A landscape with many valleys, sampled at points; each row gives a point and its height.
A ball rolls from a point to the lowest of its 6 nearest points, and stops where none of them is lower. Distance is the straight distance between rows; heights are no part of it.
kudo: [  1.8  -2.1   4.7  14.3  21.5  -6.1 -14.2  -9.5]  (h 9.9)
madaf: [ 11.1  -1.8  -9.8  57.2   5.8  14.0 -32.6 -11.3]  (h 44.3)
Bezi: [  7.4 -12.8  23.2  25.0  23.6  -9.5   0.2  -7.9]  (h 44.9)
rerib: [  1.2  -3.4 -31.9 -27.5 -31.2  29.8   2.0  16.7]  (h 10.0)
Pavem: [ 11.1   1.5  -4.3  34.6  11.6   3.8 -29.3 -13.1]  (h 6.0)
kinop: [ -8.7   6.6 -23.8  -7.2   3.6  10.0 -21.8   0.9]  (h 40.9)
nenul: [ -3.9   6.3  14.6 -24.4 -26.2 -11.4  32.0   8.0]  (h 42.4)
tutan: [ 13.2  -7.0   5.1  52.7  11.9   9.7 -20.5 -13.4]  (h 53.8)
pogag: [ 18.7   2.5  19.3 -30.0 -44.4   6.8  32.9  12.5]  (h 25.0)
las: [-10.9   6.9 -32.5 -13.7  -5.0  17.4 -25.9   9.1]  (h 46.5)
bopi: [  0.0   6.6  -9.4  11.6  15.8   1.6 -24.8  -6.5]  (h 38.1)
pasob: [ 10.9 -18.3  25.7  39.3  24.3  -6.0  -4.7  -8.0]  (h 56.5)
Sabe: [  2.3 -23.2  37.4  12.1  26.2 -28.7  23.6  -0.6]  (h 21.9)
Vivag: [ -9.4   4.9 -19.3 -25.6 -19.9  11.3   4.7  14.1]  (h 10.6)
Kenud: [-14.2   7.0   4.3 -20.6  -8.6 -12.3  20.1   2.8]  (h 26.1)
derim: [ -1.9   3.4  -8.5   8.1  16.4  -1.5 -21.9  -9.2]  (h 39.6)
tidi: [  2.5 -14.1  28.3  12.6  27.5 -18.4   9.8  -5.6]  (h 25.8)
Gol: [-12.1   7.6  -5.0 -23.0 -15.3  -0.7  15.8   5.6]  (h 16.4)
tibe: [ -5.7  -1.7  24.8 -12.1   3.9 -27.9  34.2   2.1]  (h 9.0)
gemat: [ 21.7   4.0  25.5 -34.4 -37.5   4.1  38.6  11.6]  (h 30.2)
Noki: [-11.7   7.8 -14.4 -13.7   1.3   4.2 -10.7  -0.9]  (h 30.0)
nes: [ -3.6   4.5 -12.8  -0.6  10.9  -1.3 -22.8  -5.7]  (h 41.7)
dev: [  9.2   4.9 -15.5  33.4   8.8  10.9 -38.1 -11.4]  (h 38.0)
Lefo: [ -4.4   2.5  -0.6  -0.3  15.6 -10.4  -6.4  -6.1]  (h 35.1)
raner: [  8.1   8.2  25.6 -27.9 -37.0  -1.5  39.6   9.5]  (h 35.7)
Zalez: [ -4.0 -10.8  23.6  -0.4  20.1 -26.6  22.1  -5.1]  (h 18.6)
muba: [ -7.4  -2.0  15.2  -0.3  15.8 -16.2   5.6  -8.3]  (h 26.6)
Zogo: [ -9.3  -0.5  18.7  -6.5   9.2 -25.6  25.2  -1.7]  (h 16.3)
pesun: [ -2.2  11.6 -33.6  -5.5   6.2  12.3 -36.2   4.0]  (h 56.6)
koz: [  1.6  -6.5  15.6  10.8  23.8 -15.0   1.8  -9.1]  (h 32.3)
gupu: [-10.1   1.8 -30.1 -23.4 -20.5  19.1  -3.0  13.2]  (h 14.1)
pom: [  3.4   6.7 -13.1  18.9  15.1   4.2 -30.3 -11.3]  (h 8.3)
suvo: [  7.8  -1.7   0.8  31.0  17.7   0.9 -19.6 -11.6]  (h 49.6)
lovug: [  5.2  10.6 -26.2  23.2   8.0  13.2 -45.0  -9.1]  (h 42.0)
Sapa: [ -2.2  12.0 -18.3   1.6   9.6   6.3 -29.3  -6.9]  (h 48.9)
Lefu: [ 13.6  -2.5  -2.5  52.1   7.1  12.9 -29.9 -11.7]  (h 43.5)
duzo: [ -3.5   5.2 -10.0 -27.5 -31.8  15.0  17.7  13.5]  (h 6.1)
gupi: [  2.5  -3.8  15.1  17.0  25.1  -7.8  -6.1 -10.1]  (h 8.6)
tuzo: [ 11.1   2.3  -7.0 -28.5 -42.1  16.6  21.9  12.8]  (h 6.9)
mel: [  8.7 -22.4  34.3  27.0  29.5 -13.0   8.2  -3.2]  (h 32.7)
bes: [-14.7   8.0  -1.5 -14.7  -2.3  -8.5  11.7   3.4]  (h 20.2)
kezug: [ -9.6   4.8  13.8 -14.2  -7.1 -17.7  24.6   2.9]  (h 24.9)
tez: [ -6.1   7.2  21.1 -20.9 -18.1 -15.8  39.0   5.4]  (h 32.8)
zoti: [ -4.4 -14.8  33.0   8.4  29.4 -28.2  23.9  -5.2]  (h 20.9)
zuf: [ -0.7   0.2 -21.8 -27.3 -36.0  22.8   9.4  12.7]  (h 9.1)
gav: [ 11.1 -11.3  20.1  42.3  20.0  -0.5 -14.0  -9.5]  (h 70.5)
Tuli: [ -9.0  -0.1 -47.3 -22.3 -16.6  31.9 -13.9  17.1]  (h 3.3)
zugi: [-11.4   6.4 -10.4 -23.1 -16.0   4.0   8.1   8.0]  (h 12.3)
zib: [  4.1   6.3   5.6 -31.2 -37.7   7.4  27.9  11.9]  (h 23.8)
mevab: [ -6.5   0.2   6.6  -1.5  17.1 -13.7   4.4  -6.7]  (h 29.5)
Tonin: [ -1.1  -7.9 -52.4 -25.0 -29.3  34.3  -4.1  20.8]  (h 14.7)

Call two points neighbours if one is among the 6 nearest of the other. Go from one point of each pair to the other, from neighbour to neighbour, staying as low as possible. Name the highest point that can't be avoided.
Tuli and gupi -> tidi
duzo and Pavem -> bopi
tibe and duzo -> kezug
Tuli and duzo -> zuf

Two balls start at each pair of points below. Name the first point that both come to, or write -.
bes and bopi -> -
gemat and nenul -> duzo
Kenud and tidi -> -
zoti and Sabe -> tibe
